Each row is a point on a tangle of strands that fork, close into loops and nearly touch. The rows are in no order.
(in the rows, 100 means zero)
Two points are linked if the straight distance between their rows is under 67.2.
tozi: [ 81  72 121  99 116 109 108  93 103 112 104  83 108  94 107  94  91 119
 106 112 102  92  92 100 100  93  93 108 117  80 100 106  98  71  95 109
 100 104 102  78  83 102 116 113  98 119  95 104 104  86  71 128  90  91
 106 102 106 103]
lasom: [ 96 138 100  99  90  91  82 110  78  89 113 101  80 105  86 121 107  83
 109  93 118 114  96  94  92 118 113 105 100  96 119 108  91 120 111 109
  91 113  82  99 104 118  74 122 100  87  93 112  95  77 112  65  94  84
 107 100 113 108]
Poz: [127 114  98  99  79  96  98  99  99 103  85 109 107 118 101  96  96  72
  92  68 101 108  83 125  87 110 103  92  94 112 113  84  95 137  97  75
 118 104 115 130 123 109 104  80 106  89 106  96  89 104 130  90 108  98
  87 104  71 100]
metun: [ 96 129  83 118 104  97  80 118  99  85 111 102  81  85  85 119 120 101
 105 106  94 103 121  91 123  97 102  87  91  92  90 105  88  95 111 134
  69 103  80  89  88 100  86 122  98  87 103 105 108 112 101  76 111 106
  90  78 119 110]
mak: [ 93 115  97  92  97  92  87 106  91  94 105 118  88 110  88 114 107  95
 113 103 109 104 101  95  83 108 110 103 100 103 118  95 104 110  97  98
  93  94  84 110 120 104  89 111  96  96  84 110  99  93 105  82  99  99
 111 110 111 100]
sifu: [ 96 107 110  95 107 104 111 104  89 103  96  93  95  98 105 108  90  87
 114 112 121  98  83 102  89  89 105 106 108  90 115 116  95  92 102 101
  94 123  84  94  97 103 106 127 102 107  75 101  86  77  92  94  92  82
 116 110 116 109]
peme: [ 80  74 115  90 120  99 106  97 107 115 111  74  97  95  93  91  98 122
  96 119 106 103  99  99 104  98  89 105 119  81  96 105 103  75  89 115
 106  92 109  81  95  96  99 103  94 109 103 100 106  99  86 128  93 103
 106  98 114  96]
gat: [105 107 108 117 102 105 118 100 115 107  77 105 114  79 107 101 117  84
  84 113 103 118 102 105 100  89 102  91 101 105  95 103  91  96 102  96
 101 101  99  92 107  60  99  91 105 112  83  86  85 132 107  88 104 120
 116  80  97 110]
Kugin: [116 111 101  91  97  99  96 102  94  92  94 113  98  97 101 107  75  73
 103  86 119  92  68 109  84 117 105  96  93 105 130  91  94 122 107  77
 113 108  90 130 124 119 117 112 105  90  91 100  80  73 105  96  96  80
  96 120  90 113]
Zegam: [ 88 111  85 101 100  95  84 105 106  98  98 126  88 105  82 111 126  94
  94 114 104 113 116  99  79  95 114  86  99 120  98  83 110 111  93  94
  95  81 100 110 122  85  77  90  94 103  99 104 110 128 110  75 116 135
 104  93 105  90]
zodo: [102 109  88 119 104 108  95  93 108  96  96 125 101  95 108 108 102 100
 101 110 103  91 104  87 125  92 102  88  95  99  97  94 100  91 110 106
  76  99  77  99  90  98 124 124 101 107  86 101  95  96  91  82 112  98
  97  92  98 110]
tofo: [100 116 114  96  88  95 102 108  77  99 106  84  91 102 106 111  92  90
 115  98 115  97  91 109 102 100 107 103  98  84 112 118  87  98 103 106
  94 129  87  91  84 113 101 121 102  99  87 105  88  80  97  90  87  77
 111  95 111 118]
Lopif: [115 104 107  94  93  94 107  98  96 100  85  98 104 109  97 100  94  78
 100  90 109 104  83 116  82 101 101  94 103 107 115 103  95 120  93  81
 113 116 103 113 120 106 104  94 105 100  92  97  86  92 115  89  97  98
 110 108  95 109]
rufi: [ 79  65 119  61 129 108 122 109 103 111 108  94 107 101  89  96  98 110
 104 120 106 110  82 105  63  96 102 113 120  99 108  98 114  86  81  81
 119  97 115  94 116 101  95  94  97 103  89 115  98  86 104 131  97 107
 122 122 116  96]
Zepe: [ 86  83  89 105 119  99  98 105 125 103 105 106  94 100  83  98 114 117
 100 122  92  85 113  92 108  96  94  92 104 102  92  93 111  83  89 113
  85  78  94  99 112  96 103  99  88 114 103 109 106 114  86 109 108 120
  96 101 117  92]
zino: [ 92  97  90 103  95  87  91 101 111 100 109  83  89  99  83  92 104 123
  93 106  94 100 122  95 116  96  88  94  94  99  84  97 108  94 100 120
  90  78 114  95 102  94  81  85  95 104 135  96 119 126  96 118 106 118
  95  84 103  82]
bedi: [ 89  73 127  69 122 107 116 103 100 117 103  72 106 101  94  87  96 109
  94 105 100 111  87 117  71 106  95 109 117  95  93 103 102  88  76  87
 121  99 118  85 114  97  86  82 103 104 100 105  94 101 103 120  91 114
 114 110 107  97]
puti: [126 127  94 107  79  98  82  94 107  97  95 128  92 113 102 104  93  69
  96  83 108 101  85 110  87 115 104  93  85 114 113  74  97 139 102  71
 114  98 103 133 130 111 102 100 105  84 107  98  87 102 128  78 110  91
  87 105  67  97]
Fav: [118 110 110 103  91  93 113 101  90 104  81  92 108  97 105 113 104  77
  96  93 111 121  88 116  95  97 105  94 106 104 107 112  83 112  99  89
 108 117 100 104 104  87 102 102 109  99  86  91  81 106 114  77  97  99
 115  91 101 117]
soso: [118 117  97 115  85 104 102  85  94  98  90 105 103  97 120 103  91  89
 104  96 111  96  96 103 119  86 101  86  89  96 108 101  91 107 116  98
  95 117  95 109  92 103 117 112 111  98  98  91  85  96 107  77 107  87
  92  84  81 112]
Pozen: [ 88  75  99 110 103 110 105  87 102 103  92 114 109  93 120  85  89 125
 114 102  87  78 101  88 115  94  96  95 101  91  95  89 102  79 100 105
 100  97  92  97  63 113 128 110  97 112 107 107 111  84  71 122  95  91
  90 108  94  93]
Zupak: [ 78  77 110 100 125 103  99  98 109 111 114  66  93  89  89  95  93 132
  90 113 103 101 109 106 112  94  86 112 111  78  86 101  90  69  95 129
  94  81 102  74  91  87 107 111  91 114 109 104 110 109  74 137 103 108
 103  89 111  95]
Sug: [ 93 122  94 102  85 102  75 104  97  96  98 130  87 106  83 113 122  80
 101 104 111 121 110 103  79  98 111  88 103 115 108  82  97 129  99  86
 101  89  99 112 122  94  74  96 100  97  95 105  98 115 122  68 114 123
 100 101  93  90]
fesa: [ 78  88 105  62 118 115 103 107 104 102 100 120  96 111  92 101 104  95
 102 111 106 105  88  95  44  97 117  98 103 120 114  91 119 116  82  72
 110  85 109 112 131 103  95  89  94  96  88 110  96  89 115 106 110 109
 115 128 104  97]
Sim: [ 84 109 100 101 119  95 100 110 105 101 107 109  89  95  83 116 127 106
  97 122 108 122 108  99  83  96 107  95 103 107 101 104  99 102  98 113
  89  91  89  89 111  80  84 108  96 102  81 103  97 122 106  95 108 125
 114  92 130  99]
Bigo: [ 88  86  96 120 103 113 100  98 101 100  95 109  95  94 124  98  88 116
 120 103  97  75 104  88 119  90 102  94  96  84  94  98  89  83 111 106
  80 109  88  93  57 115 128 124  95 110  92 115 104  89  69 104 102  94
  94  99  95 102]
riv: [ 94  97 102  75  94 101  91 103  94 104  99 104  95 112  86 103 107 102
 101  99 102 107  98 104  70 111 105 107 109 108 101  99 111 114  75  91
 114  95 112 105 124 102  81  83  99  94  98 106 102 103 111 103  91 109
 109 117 108  89]
Vakir: [105  78 117 108 105 114 120  86 113 112  78  94 126  92 111  80  98  97
  92  90  98 102  95 112 102  81  99  98 116 104 100  98 100  86 104  95
 110 105 109 102  96  90 130  89 109 122  94  91  85  99  88  97 106 105
 106 102  84 113]
Tet: [ 93 109 108  85  93  88  94 106  84 100 111  68  90 103  96 105  96 108
 103 104 111 110 100 103  95 105  95 109 105  90  96 116  99 104  90 114
 104 111 111  89  96 100  78 107 101  98  99 103 107 104 106 105  82  96
 112  97 120 100]
bef: [101 121  95 103 100  96  87  95 100 101 100 126  98 100  97 116  98  85
 105 102 114 102  88  96  90 108 106  86  96 103 124  92 101 116 105  93
  97 102  83 121 122 109 107 118 106  89  91 102  88  91 104  75 108  93
  99 101  94 108]
gutot: [105  68 120 109 110 109 121  86 114 111  80  84 131  86 108  76 104 105
  81  86  94 107 100 117  97  84  90 106 121  98  80  95 104  82 114  98
 116  98 117  99  91  84 113  78 110 118 101  88  87 110  91 103  98 122
 108  90  79 104]
nodi: [115 125  98  99  87  97  91 104  89  93 104 114  86 103 103 109  78  73
 111  80 112  93  74 102  96 125 109  98  88 102 136  90  87 124 120  83
 106 111  77 123 121 128 104 122 100  86  92 105  85  67 102  80  99  75
  92 106  90 109]
sav: [ 83  96  98 104 112 104  99 109 114 104  97 109  98  94  83 104 121 111
  94 119  99 109 114 103  91  93 110  90 105 107  92  98 106  97  87  97
  98  83 102  97 118  78  81  88  94 107  96 101 100 131 102  92 114 135
 115  92 113  92]
Kob: [107 123  94 103  96  97  80  95 107 100  95 131  97 105  99 111  86  75
 103  95 112 104  87 101  84 110 108  90  93 110 124  76 100 128 111  82
 110  97  94 134 142 104 110 113 106  92  96 102  72  91 111  76 117  99
  86  96  80 106]
davel: [130  93 104  99  84  94 114  95  89  99  88  92 114 115 112  86  90  89
  95  69  89  95  89 118 108 105  97  96  94 106 104 104  94 112  92  87
 120 113 110 121  96 114 118  86 108  90 108  94  93  84 109 105  90  79
  86 111  87 106]
Tidi: [ 79  90 100 121 137 123 107 110 117  91 103  90  89  72 107 102 108 115
  98 120 110  98 116  83 117  92  98 104 113  84  77 109  88  75 106 116
  79  99  91  67  70  69 116 120  89 112  67  97 100 119  72 113 105 106
  97  94 106 116]
Tus: [114 116  89 125  84  93 100  95 113 106  83 119 109  92 106 106 118  83
  91 106  99 112 109 101 110  89 102  85  88 110  97  94  97 108 117 103
  95  97 101 114 109  78  97  86 105 102 100  89  90 130 111  75 117 116
  97  71  85 101]
ledu: [ 88  88  99 123 119 129 109  96 108  93  93  99 103  75 122  97  98 102
  99 118 106  99 108  84 121  85  99 111 121  84  89 110  90  79 108 110
  82 110  89  77  64  77 125 118  95 114  61  88  92 105  69  98 107 106
 102  96 101 124]
bof: [116 113  84 113  76  93  93  91 109 102  97 120 102 107 100  91 109  98
  89  98  90  92 113  92 116  91 104  95  80 111  88  85 118 115 109  92
  97  91 111 122 108 105  85  74 103  92 130  95 115 117 118  90 105 103
  81  91  83  82]
vek: [111  67 105 125  97 112 121  77 105 100  89  77 129  88 128  76  82 112
  93  84  93  99 106 110 116  77  97 105 122  98  81  97  97  81 131 105
 104 109 117  94  56  88 117  96 111 114 108  81  92  95  87 100 108 109
 100  88  73 105]
Fada: [ 82 111  80  75 105  97  82 110  91  87 118 127  87 109  87 109 106  98
 112 101  89  90 100  85  80 124 111 110  96 108 115  91 118 115  89  96
  96  81  75 109 125 117  94 103  86  90  99 109 113  74 101 105  90  90
  96 131 120  89]
los: [118 112  90  95  75  86  89  96  91  98 118  92  98 112  98  96  95 106
  94  86  74  86 111  92 124 118  88 113  80 104  86 103 110 108  99 102
 110  96 117  95  87 114  82  78  94  83 134  95 137 102 116 121  84  79
  78 100  97  84]
nege: [ 88 101  98  77  93  95  76 111  87  97 117  98  81 117  83 108 106 113
  98 101  98 116 114 100  75 110  95 113 104 112  94 104 111 119  83 104
  99  90 116  95 117  96  69  80  96  96 109 105 118 110 114 103  87 108
 103 106 113  84]
Godud: [ 85 105  94  63 106  92  82 112  80  85 123 111  81 115  88 113 102 104
 110 100 102 107  99  87  65 117 107 121 101 109 110 101 117 118  86 100
 100  95  93 101 118 114  79  95  91  90  96 112 112  80 105 109  87  88
  98 134 123  87]
mig: [100 121 101  80  83  89  91 117  79  94 115  95  90 113  98 104  95  96
 114  84  98  96  90  99  99 129  99 116  96  97 112 108 100 111  91  99
 102 116  91  96  96 124  88 114  96  87 106 110 112  74 108  97  74  72
 106 117 111  98]
Fur: [ 76  74 101 105 131 109  96  96 127 113 106  82  98  78  75  84 102 133
  85 114  92  98 110  98 112  94  89 105 113  89  79  94 100  65 101 120
  91  69 111  83  97  82 105  91  94 122 114 104 103 116  73 136 117 126
 102  92 103  89]
Lin: [113  77 116  87  90  83 116 100  83 100 101  53 112 112 104  83  81 104
  99  79  94 105  95 121  96 115  91 107 109  91  90 112  95  94  92 102
 123 111 119  94  83 105 100  85 109  95 115  93  96  86 101 117  83  85
 100 101 100 104]
runeb: [ 88  98 102 112 119 111 103 106 104  89 110  73  89  78 110 103  99 113
 104 117 102 101 110  93 124  88  92 101 109  85  86 118  82  68 110 130
  76 108  93  65  60  87 104 128  95 105  85 102  99 111  72 114  99 108
  99  88 112 110]
vum: [127 111  95 104  81  98 109  93  88  97  96 104 104 110 117  92  78  94
  98  77  91  82  87 107 119 110  99 104  81 102 109  99  98 116 105  82
 115 117  97 117  91 124 118  99 108  83 112  94 101  74 108 104  94  74
  82 112  86 106]
Dud: [129  94 108  96  77  83 115 106  75  99 102  53 109 118 104  95  85  86
 103  64  90 100  93 125 104 119 102 106  98  94  90 119 100 108  97  98
 124 121 119  99  75 113 103  85 107  83 112  90 101  83 111 109  93  69
  96  99 103 109]
zeve: [118 100  94 111  75 103 112  88  91  94 101  90 111 104 132  86  81 100
 111  84  88  83 100  98 128  89 101 100  88  94  92 104  98  98 120 101
 102 118 104 107  57 121 111 100 113  90 122  91 110  88 102  99 105  82
  87  87  78 101]
bokiv: [ 85  74  92 109 122 102  93  98 124 107 104  98  97  89  84  88 107 127
  88 116  90  83 117  98 124  97  94  94  97  91  85  87 108  76  95 110
  88  69 104  95 104  94 108  95  92 119 119 109 109 114  72 125 112 124
  90  97 105  86]
Bisa: [113  98 110 106 102 102 112  91 117 113  77 111 122  95 113  92  98  89
  90  92 109 108  89 112  99  88 100  92 106 111 108  92  96  99 109  89
 108 108 107 109 112  97 126  91 111 117  93  94  80 104 104  87 106 105
 105  99  80 106]
roge: [113 131  93 100  71  84  92 104  80  93 106 104  93 112  95 103  93  87
 110  80 101  95  95  99 107 119 101 104  92  97 109 107  94 119 105  90
 102 113  96 105  96 125  93 104 100  87 107 105 107  86 117  92  87  73
  93 100  95  98]
Furum: [ 93 113  89  93  98  96  86 105  90  95 108 130  90 106  97 110 104  98
 112  98  89  81  95  81  98 120 102 102  86 103 116  89 112 107  89  95
  94  93  75 109 115 121 104 114  96  91 100 110 112  76  99 105  94  84
  90 119 106  92]
bosan: [ 88  92 113 109 111 105 109  99 103 106 100  80 100  88 108  99  95 113
 111 117 105  94 103 100 114  86  93 103 111  84  97 112  90  73 103 118
  92 108  97  75  69  93 106 118 100 111  85 100  98 101  79 115  94  95
 103  96 106 113]
buz: [ 81  75 110  69 127 109 117 103 107 106 102 111 104 103  87 104 102  98
 105 120 106 103  77  94  62  97 109 104 109 110 117  97 118  98  84  78
 104  94 104 108 124 104  97  99  94 101  87 110  91  85 107 118 103 100
 121 125 110 101]
Bire: [ 88 108 107 102 119 104 108 110  93  97  99 102  95  89  97 117 108  90
 109 121 120 109  98  94  88  94 109 103 106  95 118 115  93  87 102 109
  85 118  79  89 103  85 104 129 100 104  66  98  87  96  92  89  99  91
 115  98 119 121]
tige: [107  96 114 105 107 107 124  98 106 110  82  95 115  88 107 107 108  79
  89 104 118 127  88 111  88  90 108  99 112 108 111 111  88 101  99  92
 105 115  97  89 104  66 107 101 106 112  73  86  79 119 106  90  99 103
 117  93 105 121]
pibe: [129 107 101 105  66  83 109 103  81  99 102  62 108 112 105 105  89  84
 104  83  97 102  93 112 112  99  99 101  92  91  85 120  96 110 112 101
 114 120 117 100  78 106  95  93 113  89 117  84 103  88 117  91  99  78
  99  83  90 106]
lumo: [138 106  99 106  81  91 113 100  92  98  90  98 112 118 107  94  94  75
  86  52  94 101  83 129  95 109 101  91  89 113 105  94  97 132  95  72
 120 111 117 129 106 114 114  80 112  85 112  90  89  92 121 103 102  89
  86 110  80 101]
Gof: [131 115  88  99  79  86  98  92  87  85 104 111 100 113 101  90  95  89
  95  72  81  82  93  98 111 117  95 115  85 114 106  99  99 118  97  76
 117 105 104 115 102 123 107  89  94  78 120  96 106  86 113 116  82  74
  75 115  87  90]
patu: [ 74 108  96  88 121  90  88 110  91  97 120 107  84 109  87 119 111 104
 117 114 108 103 103  88  81 105 111 103 102  98 113 100 110 104  93 111
  89  97  78 102 112 112  89 122  92  97  83 113 108  86 101  90  98  99
 109 116 133  97]
garu: [ 94  84 103  86  93  95  95  92 105 111 115  83  99  96  85  83  95 128
  84  96  87 102 111 100 107 108  84 111  97 101  83  96 105  90  91 110
 107  76 121  89 106 101  79  74  95  98 136  99 113 121 101 127  95 112
  98  90  96  79]
laf: [101 113  84 126  92  91  96 105 115  99  91 113  97  86  92 106 127  95
  91 113  98 116 120  95 115  86 101  81  91 110  88 106 102 102 113 108
  84  87  99  99 108  72  89  94  97 103 105  96 101 136 108  81 119 133
  99  76 100  98]
mubep: [107  76 116  88 102  97 111  95  92 108  92  71 117 107  97  77  94 109
  88  86  83 106  92 120  94 105  91 104 114  91  93 104 101  93  82  97
 129 102 122  95 101 105  97  73 105  96 116  96  94  98 103 122  91  98
 102 103  92  91]
bubi: [ 74  77 106  86 141 109 107 107 117 116 111 104 107  97  82 106 116 114
  97 131 107 104  97  92  80  91 108 108 117 103 101 100 111  79  94  97
  95  85  99  89 116  83  95 106  94 112  82 112  97 111  93 117 108 121
 121 112 117  93]
mebi: [125 136  88 108  77  92  84  97  88  94 101 112  86 105 101 103  87  77
 106  79 106  93  88 106 112 118 100 103  86 102 114  90  92 136 114  82
 103 109  91 123 109 126  99 115 102  81 108 101  87  80 112  78  99  72
  88  98  81 107]
rek: [127 106  96 108  79 106 111  86  90  94  93 104 106 105 127  91  83  92
 106  79 101  88  96 108 120  94 104  94  88  94 101 102  91 104 115  93
 101 120  99 115  77 121 123 107 115  94 109  93  96  82 100  88 101  78
  86  96  78 110]
pipob: [102  98 107 104  89  91 105  98  94 104 108  65 101 101 108  94  87 110
 105 101  94  97 108 100 122  93  85 104  94  87  90 117  96  88 110 119
 100 108 112  83  72 106  96  98 106 101 117  88 113 106 100 109  97  91
  98  80  95 100]
relep: [ 96  86 100 103  99 110 101  90 102 101  92 129 108 100 118  92  87 108
 111 102  90  68  89  89 111 104  96  93  87  95 110  92 100  94 100  92
  99  92  83 108  87 119 132 114  98 103 106 106 104  78  79 119  92  82
  91 115  92  94]
dakig: [ 82  93 100  73  96 105  87 104  94 104 111  87  84 110  84 101 105 119
  93 103 100 123 115 110  69 105  97 109 104 112  82  96 102 110  81  98
 105  89 127  90 113  86  63  66 101  96 117 103 117 125 108 101  94 121
 110 105 100  79]
mesok: [107 127  87 104  91  96  68 100  93  95 105 139  83 114  88 116 109  75
 105 101 117 117 105  98  73 112 117  97 100 111 119  75  97 137 106  86
 106  88  95 123 134 105  79 112  96  93  92 103  97 102 119  62 116 102
  97  99  89  97]
Tes: [111 107  95 121  99 111  99  89 105 103  87 124 105  86 125 109  87  88
 103 105 113  99  93  97 119  85 105  89  97 102 111  87  87  99 116 102
  87 110  85 110  93  94 129 122 108 105  81  91  79  99  91  72 117  94
  94  94  80 117]
simu: [ 86 106 109  90 103  95  99 107  94 100 112  82  88  99  91 105 100 109
 112 110 107 100 102  94 104 104  95 106 101  89 105 111  96  86  92 121
  92 101  91  89  93 107  89 121  96 102  92 107 108  98  96 107  84  95
 106 103 123  96]
Totik: [ 90  97  98  65 106 118  88 108  95  91 105 117  87 120  89 106 105  95
 104 100 100 111  93 101  48 102 114 102 100 121 112  93 113 122  75  71
 117  92 109 106 135 102  80  76  95  89  97 108 103  90 116 100  93 112
 106 132 100  91]
buke: [102 107 101  97  85  88 101 103  95 102 104  77  95 100  96 104 104 102
 100 101 102 114 106 108  96  95  93  96 102  97  93 114  95 100  94 110
 104 101 113  92  99  91  81  87 106 104 106  98 105 123 111  92  99 109
 112  92 108  98]
Gefal: [ 99  83 102  94 103 105  99  89 106 107  90 117 113 105 100  86 100 107
 101  99  86  87  99  92 101 107  94  96 100 105 106  92 112  94  88  96
 112  88 103 108 115 111 109  86 102 101 114 101 109  96  99 112  94 104
  98 112  95  91]
noneb: [112 107 101  96  78  82  94  99  87  97 111  73  97 115 102  98  87 109
 104  88  89  94 105  95 112 111  87 112  90  95  91 113  98 101 101 115
 107 104 117  87  85 112  87  90  98  86 124  92 122  98 111 113  88  81
  95  92 103  89]
sini: [110 114  95 124  97 104 105 104 108  94  93  97  99  88 108 102 106 101
 100 107 100 109 110  93 124  81  99  90  88  96  92 115  89  96 113 117
  84 109  97  91  79  82 101 106 104  98  94  94  95 119  98  83 112 106
 101  77 101 112]
zedif: [120  93 101  88 101 101 105 100 100  99  85 111 107 114 102  94  88  80
  93  84  99  93  74 110  79 109  98  98  98 114 118  94  98 120  88  72
 119 104 106 125 131 113 118  95 105  94  97 101  86  85 106 103 104  91
  98 117  88 111]
mag: [111 132 107  96  81  90  88 113  76  91 108  91  83 106  93 118  95  74
 109  86 121 109  88 108  92 116 109 102  97  88 119 112  90 119 105  97
  95 130  86 103  99 118  88 117 105  93  85 102  86  78 109  77  89  79
 111  96 103 112]
zup: [ 99  90 109  91  85 100 107  98 104 108  87  95 113 103  96  85 101 100
  85  91  89 106 102 114  87  95  96  95 101 108  92  95 106 103  85  88
 116  94 125 103 115  98  84  66 106 101 116  97  99 119 118  97  99 116
 108  99  91  88]
gigal: [ 88  90  94 109 113 109  98  96 114 100  93 120 104 101 108 101 103 108
 105 115 105  78  99  92 111  90  99  88 100  99 102  91 105  85  99 103
  87  95  83 102  96 100 120 115  95 112  89 104 100  97  80  99 108  99
 100 107  97 107]
Kagab: [ 97 116  81 101  90  91  80 100  96  93 111 124  90 112  94 104 109 107
 104  94  83  82 108  81 111 118  95  98  82 104  97  85 112 104  99 106
  88  82  81 110 111 119  94 107  91  93 114 111 121  92  95 100  90  88
  84 106 110  90]
Goben: [ 88  90  96 125 111 124 103  99 102  90  93 115 104  83 130 103  86 106
 107 112 102  88 104  82 124  83 104  96 106  90  94  99  82  79 114 105
  71 112  80  89  52 100 126 126  93 114  74 105  95  95  73  93 104 102
  93  97  94 112]
paz: [101  62 111 120 113 113 118  79 115 105  90  75 134  74 116  78  88 114
  80  86  93 109 108 111 109  82  92 108 127  95  75  98 100  73 133 108
 110  99 118  88  69  70 117  82 109 117 106  76  91 108  80 107 109 125
 103  82  74 103]
vibo: [112 100  99 101  81  88 107  99 101 109  97  83 104 108  99  94 103  99
  93  89  94 108 104 107  94  99  98  99  92 101  87 106 101 110  98 102
 107  95 123 101 101  98  82  76 100  99 120  96 110 113 121  93 102 105
  99  86  94  87]
fenom: [ 98  65 135  75 115 101 116  96 100 123  96  57 120 101  97  80  89 110
  84  88  93 113  88 127  79 108  96 107 123  91  86  99 100  83  89  94
 127 103 125  93  99  96  93  73 106 108 111  98  86  98  95 126  89 108
 110  95  96 105]
rud: [ 84  86 101  77  98 109  88 104 102 108 109  86  92 100  80  89 100 125
  89  97  85 110 118 105  88 106  88 108  96 110  80  95 108  97  82 102
 109  74 132  97 114  94  65  56  92  97 133 104 121 127 103 114  95 128
 104  92  95  70]
Nep: [107  85 104 102  98 105 110  90 103 103  84 109 115 105 116  83  93 106
 101  94  94  85  92  99 106  93  92  94  99  99 103  96 108  93  99  88
 109 100  98 109  99 107 120  96 106 108 109 107  98  86  85 109  97  90
  94 106  87  97]
Tobiz: [ 85 111 109  97 119  96 107 111  99  96 103 102  89  92  85 120 119  96
 104 123 117 122 107 102  83  96 106 101 109  94 113 112  93  99  98 113
  93 107  82  81 109  79  86 121  98 100  68  99  91 109 109  90 100 108
 119 100 135 111]
fikep: [ 93  90  89 131 126 128 104 104 124  97  82 121 111  77 120  97 107 100
  86 119 104  94 112  84 123  85 106 104 110  95  85  98  95  84 114 101
  83 100  84  87  78  62 131 113  95 121  65  91  85 110  75  94 115 116
  99  93  90 116]
Butub: [106 107  97 123  94 101 109  99 101  93 101  83 102  91 111  97  90 106
 105 106  96  95 113  91 132  81  90  91  92  87  85 109  87  86 116 122
  82 108  99  88  67  90 103 108 103 101 109  88 110 108  92  97 107 102
  97  74  93 108]
fiteg: [100 126  89 128  99 102  97 117 104  85 106 102  87  79  98 117 123  96
  98 109 102 113 113  86 122  92  97  90  84  91  87 116  86 101 118 135
  74 107  85  85  86  77  85 116  95  88  94  94 102 122 107  89 115 109
  96  74 110 118]
sares: [103 113  79 113  94  87  83 101 107  99 107 115  84 106  88 104 118 110
 107 103  92  90 119  90 121 102  98  94  82 107  89  90 111 104 102 113
  83  84  90 108 111 106  91  97  95 100 120 105 122 116  99  91 107 105
  83  90 107  85]
Zuse: [ 87 105 103  71  97  90  89 113  84  93 119  96  95 106 102 106  90 113
 110  98  89  97  97  89  98 128  95 115  94  98 110 106  98 102  85 105
 103  99  90  88 103 122  90 105  91  93 100 111 117  73  93 124  71  78
  94 121 124  91]
sab: [107 100  92  85  94  95  98  99  93  94 103 113 106 109  95  92 101 102
  98  93  83  84  95  92  91 116  91 102  93 111 113 101 111 114  81  89
 115  90 102 104 114 116  95  84  97  91 108 104 112  90 106 114  82  89
  94 126 103  87]
gifo: [ 71 116 104  89 121  89  94 117  86  96 121  89  81 100  90 122 105 106
 120 111 109  99 103  91  96 107 105 108 101  87 104 107  99  88 105 129
  79 110  76  85  91 110  84 128  97  97  81 114 107  85  95  99  87  94
 106 109 138 100]
nuso: [ 89  84  97 120 123 121 106  88 127  98  84 123 115  87 118 100 101 105
 100 121 110  86 103  86 116  83 106  99 112 101  94  91 103  78 110  93
  84  93  87  98  82  85 139 116  95 127  78 102  88 100  68  99 115 104
  98 102  92 104]
tusa: [ 81  86 117  86 129 111 116 103 117 115  93  99 106  89  88 102 109  97
  89 122 110 118  94 104  72  88 105 105 114 104 100 102 106  89  86  88
 106  97 108  90 117  73  94  97  97 114  77 103  91 115 103 105 106 122
 125 103 113 101]
bola: [124 109  86  86  88  94  92  96  83  82 112 119 104 114  97  96  97  94
  91  78  70  82  96  96  98 120  92 118  93 114 116 102 103 116  82  78
 116  96 111  99 116 117  96  79  92  78 111 105 113  86 107 127  73  81
  83 126  96  76]
remab: [ 70  79  90  93 139 102  98 109 123 100 110 113  99  96  77 109 126 110
 100 134 101  90 107  92  88  94 109  97 106 105  96  92 118  82  96 106
  87  79  87 100 113  88 104 111  88 117  81 109  99 107  93 111 116 122
 109 112 121  98]
Ripo: [ 97 103 102 114 110 107 109  99 113 102  87 101 104  84 103 105 114  98
  93 118 108 110 109  95 110  89 101  92 107  98  96 109  97  91 104 110
  93  99  93  89 102  71 108 109 101 110  80  92  90 121  96  87 109 111
 108  85 100 110]
tofa: [122 109  82 111  76  90  98  90 103 100 107 109 100 113 101  90 102 102
  96  87  85  83 114  84 127 100  94 101  78 103  85  94 113 101 110 101
 101  92 109 109  92 113  92  83 102  84 140  91 124 104 112 109  99  88
  70  97  89  80]
tozer: [110  74 101 122  84 109 115  80  88  96  95  75 118  98 136  81  77 110
 109  83  94  90 108  98 125  80 100 100 107  89  84 102  93  86 127 106
 104 115 110  95  41 104 111  97 107  95 113  86 100  86  90 103 106  92
  91  86  79 107]
ruvof: [100 108  77 113  91  82  88 105 110  88 118  94  85  97  87 107 111 115
 100 105  89  91 125  90 128  93  96  89  82 101  81 104 104  94 110 123
  71  84 103  96 100 101  84  99  94  94 132 106 121 126 100 102 111 117
  86  80 115  93]
vuzan: [108 103 100 107  96 100 103  92 114 108  78 112 113 100 101  98 111  93
  94 103 101 104 102 102 102  87 101  93  98 108 101  91 108  99  96  92
 103  97 103 113 121  90 108  92 105 105  99  99  93 118 105  85 113 114
 103  93  84 101]

A piece is two or more points that can be reached from each other along the links. Count, over all rows, the pieces, the separate loops (a circle has one, a figure eight two, a Y none), the forks (points with three links) and the tips (points with one).
pieces | 4
loops | 1
forks | 4
tips | 10

A tip is a point with one link. Name the tips that can be reached along the links from each point below, in the order of the rows.
peme | laf, zup, tusa
sini | metun, bof, Zuse
Sug | lasom, mesok
riv | Godud, pibe

Name the points in between on the shortest way along the links from the first point to the second, in order.
mubep / rud | fenom > bedi > rufi > buz > fesa > Totik > riv > nege > dakig
Fav / los | tige > gat > Ripo > sini > Butub > pipob > noneb
tozer / Nep | zeve > rek > vum > Gof > bola > sab > Gefal
vum / Fur | rek > soso > Tes > zodo > gigal > nuso > fikep > ledu > Tidi > runeb > bosan > tozi > peme > Zupak
Poz / paz | lumo > davel > vum > rek > zeve > tozer > vek
